The views of a scene show one set of named points, each view turned or mirrored, and shifted as a whole, with a little noise and some points left out.
In the rows, 128 means zero.

Scene 1
View 1
J_231: [139 151 162 114 131 125 121 131 132 158 157 147 159  81 140 143 181 161
 115 121 116  94 145 147 117 147 147 142 160 139 132 112 113 140 147 133
 106 144 120 119 145 136 157 131  89 133 142 147  86 106 135 156  94 161]
J_70: [115 138 118 128 113 111 132 129 131 171 113 146 156 103 104 117 145 122
 131 109  96 154 166 167 106 107 125 142 155  97 107  98 151 120 169 138
 130 150 108 124 119 126 195 175  80 120 132 142 122 135 166 147 121 184]
J_129: [105 122 138 111 100 127 130 114 120 161 144 140 135  99 157 155 158 138
 128 125 127 127 145 155 102 118 119 150 163 127 114  82 134 126 156 136
 120 152 106 102 127 105 181 170 110 117 151 162 114 112 139 160 123 178]
J_853: [ 94 127 102 113  85 133 139 123 130 130 134 124 125  97 144 149 123 125
 128 124 119 132 136 140 107 113 119 153 158 141 136  85 157 127 164 150
 129 145  94 142 122 122 189 177 127 118 133 148 126 122 153 165 111 165]
J_682: [ 90 146  93 126 109 139 135 147 138 108 119 122 126 107 136 132 110 123
 141  99 111 125 139 129 132 139 137 151 145 143 153  99 160 130 165 137
 135 109 108 165 117 137 162 161 140 130 123 125 116 143 154 152  91 132]
J_107: [108 163 143 115 154 137 127 145 133 155 107 131 159 108 122 128 145 128
 136  77 135 117 162 152 134 161 166 147 128 129 150 131 146 135 158 134
 141 104 138 154 120 126 139 145 101 133 130 109  95 154 136 165  85 135]
J_221: [ 96 155 120 127 138 147 129 155 127 111 118 135 131 116 153 133 135 137
 151  80 127 106 144 129 155 174 154 151 139 144 156 113 140 132 156 117
 134  81 130 150 125 126 121 143 142 134 136 124  94 152 139 147  81 113]
J_369: [117 140 156 111 131 131 122 130 123 162 142 146 148  96 154 147 174 150
 128 110 127 108 151 153 121 145 143 146 156 132 126 104 118 134 148 123
 118 131 123 107 136 118 152 146 101 128 149 150  94 117 133 157 104 158]
J_984: [ 90 150 121 118 139 145 134 146 130 137 103 126 140 118 137 131 129 119
 146  77 138 121 154 143 141 155 154 152 130 134 154 117 158 129 159 131
 151  96 130 155 114 119 139 158 127 128 133 116 106 160 139 165  87 125]
J_511: [148 169 173  94 138 139 120 138 144 145 164 120 163  67 137 154 165 160
  99 115 132  63 137 134 120 167 169 147 139 174 177 138 119 159 146 154
 112 138 127 161 145 152 138 116 102 148 121 120  74 110 117 183  59 136]
J_956: [ 92 135 155 114 138 146 126 133 110 154 131 141 133 117 177 153 168 142
 145  89 155 107 149 147 139 162 148 153 141 133 134 102 128 128 147 110
 137 102 135 109 128  96 129 152 125 119 162 149  87 135 121 162 104 136]
J_938: [ 91 151 115 129 138 139 130 147 127 132 102 135 140 125 129 121 129 120
 153  76 123 131 159 148 144 150 148 151 135 123 141 112 158 124 164 124
 146  93 124 149 115 123 145 160 120 129 134 119 104 163 149 149  95 129]
J_497: [127 159 178  84 145 143 122 132 140 164 147 114 165  81 136 157 158 144
 107  99 158  80 145 148 115 159 171 152 128 160 176 140 137 156 146 162
 134 136 135 158 131 128 144 134 100 138 129 116  83 125 107 200  67 143]
J_865: [ 52  94 113 128  78 144 134 115  91 127 145 146  85 135 231 179 153 137
 166 122 146 130 128 137 132 128  94 165 177 131  97  40 128 110 145  91
 124 111 102  57 128  65 157 186 170  96 186 200 120 112 134 139 146 157]
J_870: [103 135 137 103 106 133 129 123 133 159 135 123 139  95 139 150 144 126
 122 114 136 120 146 153 106 127 133 153 145 135 140 104 149 131 155 152
 132 149 111 137 121 115 178 168 109 125 135 137 113 124 133 179 108 169]
J_543: [ 90 151 162 106 159 153 123 144 121 147 126 128 143 114 168 153 156 137
 145  74 169  92 151 142 150 178 166 157 126 149 162 128 135 137 146 123
 143  88 147 135 125 106 112 141 133 129 149 123  81 149 110 175  80 116]
J_91: [ 98 137 127 101  99 142 136 128 133 135 140 114 129  92 150 157 131 132
 120 119 133 111 131 138 109 128 132 155 148 155 154 101 151 140 157 157
 128 145 104 150 124 123 173 161 128 128 131 138 112 116 132 175  95 155]
J_44: [125 167 171 100 157 145 120 144 135 146 140 124 157  90 147 146 164 149
 122  90 149  75 148 141 141 182 177 151 130 159 173 140 127 149 146 140
 130 108 144 154 135 134 117 122 111 141 133 116  74 134 115 178  63 120]
J_113: [142 144 153 113 118 121 126 126 131 168 153 144 162  78 125 140 172 154
 110 127 104 110 150 156 100 126 134 141 162 129 123 107 121 137 154 142
 107 163 110 117 139 136 179 145  81 131 137 151  98 105 143 158 103 179]
View 2
J_853: [132 128 103 134 125 136 170 134  92 151 186 147 139 169  67 118 129 119
 122 158 117 125 112 129 128 126  88 157 116 128 138 139 145 153 131 144
 159 128 119 140 119 172 145 132 137 126 121 145 108 123 149 113  82 128]
J_369: [125 139 105 147 143 117 155 104 128 141 160 142 138 131 105 134 167 136
 134 116 119 130 105 136 141 101 119 180 103 132 166 116 114 113 155 134
 127 104 106 147 124 166 129 117 143 146 122 115 118 137 111  97 106 147]
J_107: [169 103 101 115 134 141 186 107 107 135 143 141 148 130 109 167 144 135
 129 140 144 118 134 131 133  84 137 170  86 146 176  87 130 140 135 107
 105 107 152 118 126 167 125 125 171 138 125 101 122 136 124 110 133 167]
J_44: [146 117 111 122 133 137 187  96 131 102 141 141 152 112 140 149 182 149
 113 128 152 113 151 120 143  82 140 161  62 145 193  85 125  97 142 102
 103  94 157 120 112 133 138 113 168 152 135 106 121 129 104 125 105 171]
J_221: [150 106  94 124 153 145 189 115 101 137 147 162 152  99 103 162 150 137
 122 153 163 101 159 141 123 106 130 174 100 119 142 104 125 112 139  91
 116 124 168 136 112 143 139 125 166 127 136 114 141 113 144  97 117 182]
J_938: [165 101  92 117 142 142 186 117  90 153 150 156 146 127  87 170 123 129
 133 153 148 109 141 142 123 104 130 177 109 131 144 104 129 150 132 105
 117 125 154 129 124 174 127 134 167 123 128 109 130 127 150  92 134 172]
J_870: [137 135 108 132 122 127 160 123 108 145 176 139 136 170  83 121 138 125
 126 139 109 133 102 123 137 110  97 163 102 140 161 127 137 149 138 149
 145 115 112 137 129 171 136 127 140 140 121 130 102 134 131 114  91 130]
J_497: [150 127 118 111 115 137 175 102 133  98 152 135 148 142 133 128 176 146
 112 130 133 128 134 109 150  81 124 149  55 160 209  86 134 117 138 129
 111  91 146 114 118 136 142 117 163 158 130 113 102 137  99 140  88 150]
J_682: [151 107 100 126 131 154 194 140  88 147 172 148 147 142  81 145 126 122
 116 167 151 107 148 136 120 116 112 157 114 121 134 120 151 143 124 107
 141 131 149 129 118 159 141 128 158 118 133 136 130 107 162 108 108 150]
J_511: [135 126 120 143 116 139 187 114 140  93 158 117 154 132 151 125 199 156
 102 120 146 124 143 112 147  82 128 144  62 150 202  94 141  88 137 113
 117  84 131 116 112 127 142  94 159 157 143 121 115 118  96 144  87 135]
J_956: [132 139  96 119 163 115 154  87 120 136 144 178 142 106  90 145 160 136
 136 135 124 119 123 138 136 109 120 192  93 129 160 111 101 112 159 127
 118 115 146 148 117 154 139 142 148 140 116 106 119 144 123  85 101 184]
J_91: [135 131 109 124 123 138 171 125 103 129 175 150 145 162  88 117 145 126
 111 157 124 124 125 121 136 118  98 153  91 138 158 126 142 135 131 135
 148 120 133 133 115 151 153 128 143 134 127 139 107 122 135 126  74 135]
J_231: [120 136 110 163 128 121 165 113 135 131 165 119 136 138 125 127 178 144
 129 110 125 138 109 129 142  91 120 166 100 133 175 112 126 103 150 133
 129  92  91 141 122 165 128  97 143 150 134 121 118 130 105 111 104 130]
J_129: [120 144 107 143 139 114 147 117 109 152 175 148 132 160  75 114 146 123
 136 130 100 136  90 132 140 118  92 178 114 128 151 139 120 139 150 155
 148 116  93 153 125 179 135 130 128 139 114 130 104 142 129  98  90 135]
J_543: [150 126 104  98 161 131 169  80 128 113 131 180 155  84 115 153 172 142
 122 140 146 108 152 130 138  95 136 181  59 140 181  89 104 101 149 104
  98 109 184 129 109 130 144 143 165 144 123  93 122 140 115 101 100 203]
J_113: [127 136 110 167 121 122 161 123 127 142 174 106 133 166 110 126 165 135
 131 108 113 141  90 128 146  91 112 163 109 136 174 120 133 124 144 148
 137  94  75 138 131 181 121  99 138 149 130 127 111 134 109 111 107 114]
J_70: [154 117  97 147 120 125 169 133  93 174 170 118 129 182  76 148 118 117
 145 130 112 136  89 138 129  99 105 174 132 137 146 120 137 178 134 145
 139 113  87 134 147 218 112 117 145 131 118 124 113 142 136  96 138 120]
View 3
J_113: [133 106 116 175 183 128 162 155 109  75 146 124 121 151 120 166 137 162
 151 124 139 146 122 143 117 116 137 158 110 113 136 130 176 103 107 130
 152 118 118 114 117 115 185 162 150 116 109 151 120 111 138 113 152 147]
J_231: [133 113 125 158 181 124 168 162 116  70 127 133 119 142 119 158 141 155
 141 120 129 139 135 141 113 129 128 145 114 115 140 119 183 101 119 112
 145 114 110 110 113 110 171 144 140 130 105 136 130 121 132 106 144 140]
J_44: [150 143 143  94 161 107 158 168 122  91 118 134 115 132 138 120 125 168
 139 100 118 131 157 139  84 134 101 129 128 130 147 109 171 121 156 117
 116  98 106  81  81 116 133 101 135 169  94 106 133 160 129  97 120 143]
J_984: [148 118 138 106 124 120 152 112 129  89 145 130 132 121 142 131  94 170
 151 119 115 116 172 147  75 108 114 141 120 131 125 148 123 171 169 130
 110 112 138 113  76 134 137 132 125 143 131 133 128 160 119  93 117 142]
J_129: [132  97  94 180 167 135 167  97 115  69 132 117 124 131 111 172 140 166
 150 122 123 124 129 147 128 124 143 163 114 119 146 153 157 133 122 125
 157 116 145 139 112 123 163 180 129  96 126 153 129 113 126 111 138 121]
J_543: [143 141 128  84 142 116 162 120 131  72 113 134 120 113 132 131 122 165
 130 105 113 115 167 147  84 135 105 122 130 137 158 124 150 148 171 109
 111 100 131  98  82 131 116 109 119 156 109 107 140 169 110  92 118 126]
J_938: [145 102 145 118 123 121 156 114 132  77 155 135 130 120 138 137  84 164
 150 129 122 115 179 149  81  99 120 139 116 123 115 152 112 172 161 128
 110 120 138 123  86 137 147 143 123 137 140 142 128 153 116  93 127 145]
J_865: [133  74  91 180 138 160 201  24 134  41  83 132 122  93  79 176 158 166
 129 133  90  86 161 143 143 152 137 137 121 104 160 168 137 171 142  76
 156 119 174 175 101 127 139 201  77  72 157 142 171 109  89 101 120  70]
J_511: [159 138 130 127 182 109 154 193 108 115 109 126 118 151 144 120 140 179
 146  99 119 148 137 130  96 138 103 148 125 120 141 106 195  98 131 119
 129 107  92  81  87  91 155 111 150 160  90 111 129 138 145 105 119 141]
J_870: [145 114  99 155 160 128 145 107 116  91 141 107 131 135 132 151 126 179
 163 114 123 128 134 140 114 116 131 169 114 129 141 155 151 144 134 144
 139 115 143 124  95 120 157 161 140 110 118 146 120 126 137 107 127 131]
J_369: [129 115 121 149 168 130 172 132 120  58 126 134 118 130 113 164 137 155
 137 122 123 127 143 150 112 129 130 138 119 119 147 129 168 119 133 111
 140 111 123 118 111 124 159 147 131 124 112 134 134 133 119  99 144 132]
J_107: [141 128 143 104 141 114 147 140 126  76 154 133 130 132 142 138  95 160
 149 117 129 125 161 150  77 106 116 138 119 134 127 134 133 149 161 136
 112 110 126  99  88 135 145 124 137 150 115 130 119 160 125  95 131 155]
J_91: [164 108 104 160 155 130 152 112 115 114 119 107 128 134 138 132 128 191
 162 110 110 127 141 132 111 122 122 168 118 120 132 155 156 146 133 132
 140 117 137 123  85 103 153 157 133 118 126 140 129 124 136 108 110 118]
J_853: [158  90 104 182 148 136 152  93 115 109 134 107 132 134 133 144 118 190
 170 123 113 125 144 135 117 112 133 178 114 114 123 169 138 158 128 138
 144 124 146 143  90 109 166 182 129  95 143 157 129 114 135 111 117 121]
J_497: [155 153 114 110 174 108 143 159 110 108 124 110 120 144 139 125 136 178
 152  90 122 139 131 139  94 133 108 152 125 140 153 120 181 117 143 135
 127 100 111  81  83 111 138 111 147 155  89 112 118 150 147 104 122 141]
J_221: [154 103 159 111 124 122 174 131 137  84 120 146 126 116 138 122 100 168
 137 125 109 117 187 137  78 120 105 124 124 111 120 132 131 160 165 103
 109 117 124 117  80 120 137 128 112 151 138 121 145 155 110  89 109 131]
J_70: [128  90 119 179 151 132 150 118 115  63 185 121 132 141 129 181 101 156
 167 137 147 131 135 157 107  88 151 164 101 123 114 160 131 147 127 153
 143 126 144 133 118 139 186 182 150 100 130 175 106 120 134 106 154 161]
J_956: [131 123 108 124 146 129 173  92 130  56 111 130 123 111 109 157 136 160
 132 114 113 110 152 149 111 140 124 133 124 127 162 141 149 145 157 104
 132 102 146 122  94 136 132 146 111 125 116 126 144 148 107  98 128 115]
View 4
J_511: [117  94 158 124 171 171 135 124 150 166  70  96 120 105 151 177 144 134
 132 177 143  98 122 132 103 128  99 128 104 157 123  93 137 126  74  88
 125 120 157 151 132 114 144 126  91  99 111  86 180 133 168 122 103 125]
J_853: [142 145 130 125 176 141 125 121 142 121 146 162 160 128 154 172  93 170
  75 150 149 124 116 118 129 145  65 123 164 123 143 112 144 151 115 169
 141 114 124 105 101 156 134 133 112  74 129 132 129 154 141 121 100 126]
J_543: [118  96 142 125 137 147 125 146 152 178 106 130 118 102 123 124 136 103
 105 161 129 125 139  71 111 118  91 127 113 168 112 122  99  81 104 141
 101 126 186 119 134 140 114  82  67 110 118 113 175 126 182 126 134 100]
J_221: [121 117 127 129 142 148 128 155 173 153 150 118 117  94 132 128 131 110
  86 159 134 131 157  79 138 119  84 123 120 151 107 135 104 100  99 145
 134 119 183 107 129 137 109 107  73 121 114 115 173 148 158  93 114  92]
J_107: [142 122 136 111 150 146 122 159 157 154 131 131 116 113 142 162 131 126
  98 176 146 121 141  92 151 119  92 140 112 167 111  93  93  78 106 144
 106 122 171 121 115 137 128  92  88 104 129  85 164 124 148 114 111  98]
J_984: [146 119 121 120 149 134 125 161 165 155 150 147 123 107 136 139 128 124
  83 161 139 131 148  77 147 125  89 135 113 155 124 113 101  82 113 156
 122 122 173 102 121 140 113  94  85 108 133 104 163 136 148 106 109  99]
J_70: [145 168 143 105 166 149 113 144 133 103 168 157 147 139 164 202  91 169
  76 172 161 121 115 124 166 127  67 141 167 147 109  86 100 126 113 190
 109 115 135 110  95 159 155 110 125  72 138 105 121 132 118 122 102 106]
J_113: [116 140 170 113 171 171 122 117 121 120 113 124 141 127 165 206  98 160
 108 176 157 106 100 142 124 126  74 129 163 149 102  93 121 150  91 146
 106 116 136 138 113 146 166 123 118  72 116 107 139 129 147 132 106 119]
J_870: [140 130 137 116 172 142 122 130 139 137 122 162 149 126 150 167 103 157
  88 160 150 120 114 109 118 140  73 130 144 140 140  97 128 125 116 161
 118 121 135 113 104 149 136 108 104  74 136 119 139 133 152 138 109 125]
J_956: [104 115 151 125 135 148 119 132 139 154 118 143 130 113 133 135 107 114
  93 156 132 131 124  81 105 119  77 126 152 163 101 134  95 103 109 164
  98 128 174 117 127 159 125  84  76  97 111 136 153 131 181 133 142  99]
J_129: [120 144 154 119 163 148 117 112 121 120 135 160 160 133 153 170  85 157
  85 155 149 123 102 114 114 131  59 123 180 140 116 115 124 144 112 181
 109 121 135 115 108 163 144 111 106  71 122 141 125 142 156 140 121 120]
J_369: [105 131 166 116 151 161 118 124 127 136 118 131 134 122 151 168 103 136
 100 169 147 119 109 113 114 119  73 128 158 156  96 116 106 130  96 155
 102 125 156 131 120 154 147 105  99  85 112 124 144 133 165 130 126 108]
J_865: [ 91 145 145 144 132 129 116 100 123 124 161 184 166 121 127 106  60 130
  58 121 124 154 113  70  83 134  41 100 220 127 106 190 128 163 124 220
 120 124 151  85 117 193 111 102  75  81 103 210 117 161 188 135 155 113]
J_44: [118  90 153 121 151 164 128 142 154 178  86 104 110 101 140 153 146 115
 121 175 139 109 136 101 111 120  98 130 100 169 113 103 110  92  86 106
 110 124 173 137 136 122 131 102  79 109 114  89 185 126 173 119 119 110]
J_231: [104 128 172 117 161 173 125 115 127 135 104 112 133 120 156 186 109 141
 113 177 147 106 106 134 114 119  75 127 152 153  94 107 113 145  83 134
 103 122 149 142 120 143 159 120 103  84 107 110 151 134 160 128 114 115]
J_497: [131  90 153 114 167 157 130 134 146 177  67 123 124 114 146 169 138 137
 125 176 145 105 122 113 102 134  99 136  99 160 140  84 125  98  91 105
 109 125 154 142 124 125 137 104  92  93 129  87 173 119 170 140 112 125]
J_682: [148 135 114 126 164 135 132 152 171 134 166 144 136 103 143 147 120 144
  73 154 140 130 151  95 149 137  75 124 128 131 134 122 130 119 110 156
 153 114 156  95 112 137 113 122  93 105 128 117 155 158 137  91  90 105]
View 5
J_44: [119 148 154 151 145  49 153 117  95 166 109 142 155 114 123 169  73 134
 150 109 179 148 140 172 194 138  97 102 140 106 119 120 116 119 127  84
 134  91 140 101 111 121 142 128 135 124  74 169  80 112 142 156 101 144]
J_938: [ 87 116 116 143 112  98  93 111  91 127 107 143 137 131 118 161  86  88
 160  99 145 159 134 130 185 141 102 114 146 102 120 161 116 120  92 134
 105 135 135 146 138 132 124 114 108 114  72 143  96 142 149 152 137 127]
J_70: [ 90 114  72 153 114 155 118 132 117 122  56 153 145 138 136 186  98  92
 176 136 141 130 110 143 182 124 100 128 169 107 153 162 103 107  97 164
 124 129  80 154 176 125 143 101 110 156 108 110 143 154 137 119 137 123]
J_956: [122 110 137 140 135  91 134 117  87 142 112 134 157 120 109 135 109 117
 140 130 132 114 148 147 170 146 122 101 144  96  83 131 127 140 122 124
 110 109 114 136 142 133 131 121 156 135  55 156 120 126 149 141 133 124]
J_129: [122 115 101 137 125 149 143 132 102 128  81 137 155 123 128 162 125 120
 151 148 126 108 130 144 172 114 116 121 142  96 125 144 124 129 118 136
 112 112  70 139 173 142 138  99 144 152  92 119 166 143 127 108 131 123]
J_231: [112 138 118 150 143 127 176 135 106 146  81 159 164 116 134 171 103 141
 156 147 162 121 136 184 188 114 106 117 143 105 137 120 105 116 136 118
 133  88  86 118 130 121 151 132 136 156  86 137 133 138 141 129 119 139]
J_91: [130 140 114 128 123 112 132 124  98 135 105 128 142 116 123 176 111 124
 154 127 147 140 132 135 188  98 100 127 123  93 142 146 135 123 112 100
 112 118 100 118 161 153 136  89 127 120 106 121 149 133 108 114 113 131]
J_107: [ 98 132 121 155 126  74 117 115 102 153  95 144 144 129 123 175  71 100
 163 103 165 154 125 148 187 150  96 105 161 109 125 150 110 116 104 122
 126 117 137 132 137 120 134 118 119 124  83 155  87 122 148 153 120 134]
J_853: [118 129  96 128 112 140 118 125  97 120  97 129 137 119 128 177 118 110
 158 126 134 141 132 126 181  92  99 135 124  93 145 160 132 125 105 118
 104 133  90 134 173 157 130  84 115 126 107 103 163 145 110 107 125 124]
J_984: [102 124 125 140 114  77  99 110  94 140 110 136 138 127 114 165  84  92
 157  96 152 162 135 127 182 138 100 113 147  99 118 157 123 126  97 115
 109 130 145 137 141 136 126 107 112 108  76 150  93 130 141 150 126 125]
J_870: [126 130 106 139 126 114 131 127 106 143  85 129 147 124 125 176 104 113
 161 131 144 131 124 136 178 113 100 119 148  99 134 148 127 123 111 121
 119 116  94 128 173 145 143  87 131 134 106 126 143 131 118 116 119 128]
J_221: [ 93 127 140 138 113  83 111 109  81 126 132 147 140 114 116 150  97 106
 145  98 149 164 156 144 187 133 113 117 123  96 109 145 124 125 103 109
 100 127 145 130 114 137 120 133 111 106  54 154  88 138 151 154 130 131]
J_497: [137 156 141 153 149  54 163 122 107 175  96 132 159 118 124 186  77 133
 158 121 180 137 126 165 190 125  89 104 149 105 135 126 118 119 127  82
 143  90 124  96 136 125 152 106 144 127 101 159 104 103 123 136  92 142]
J_865: [129  80 123 109 113 158 117 119  69  97 136 121 147 103 102 105 166 117
 124 143  79  98 171 115 152 113 150 124 104  77  68 144 155 165 120 132
  64 136  79 157 166 170 111 105 160 130  50 119 184 159 135 110 158 105]
J_682: [ 95 134 111 132 101 113 102 115  89 117 116 140 130 117 122 171 105 100
 157 102 148 174 140 126 191 106 100 132 122  94 143 165 129 122  95 110
  96 136 130 132 140 150 123 104  96 104  85 123 118 145 127 134 125 128]

Which points are out of place in each view (at most two, in the order of its rows)? Write none if all are in place.
view 1 => none
view 2 => J_870, J_543
view 3 => J_956
view 4 => J_853
view 5 => J_865
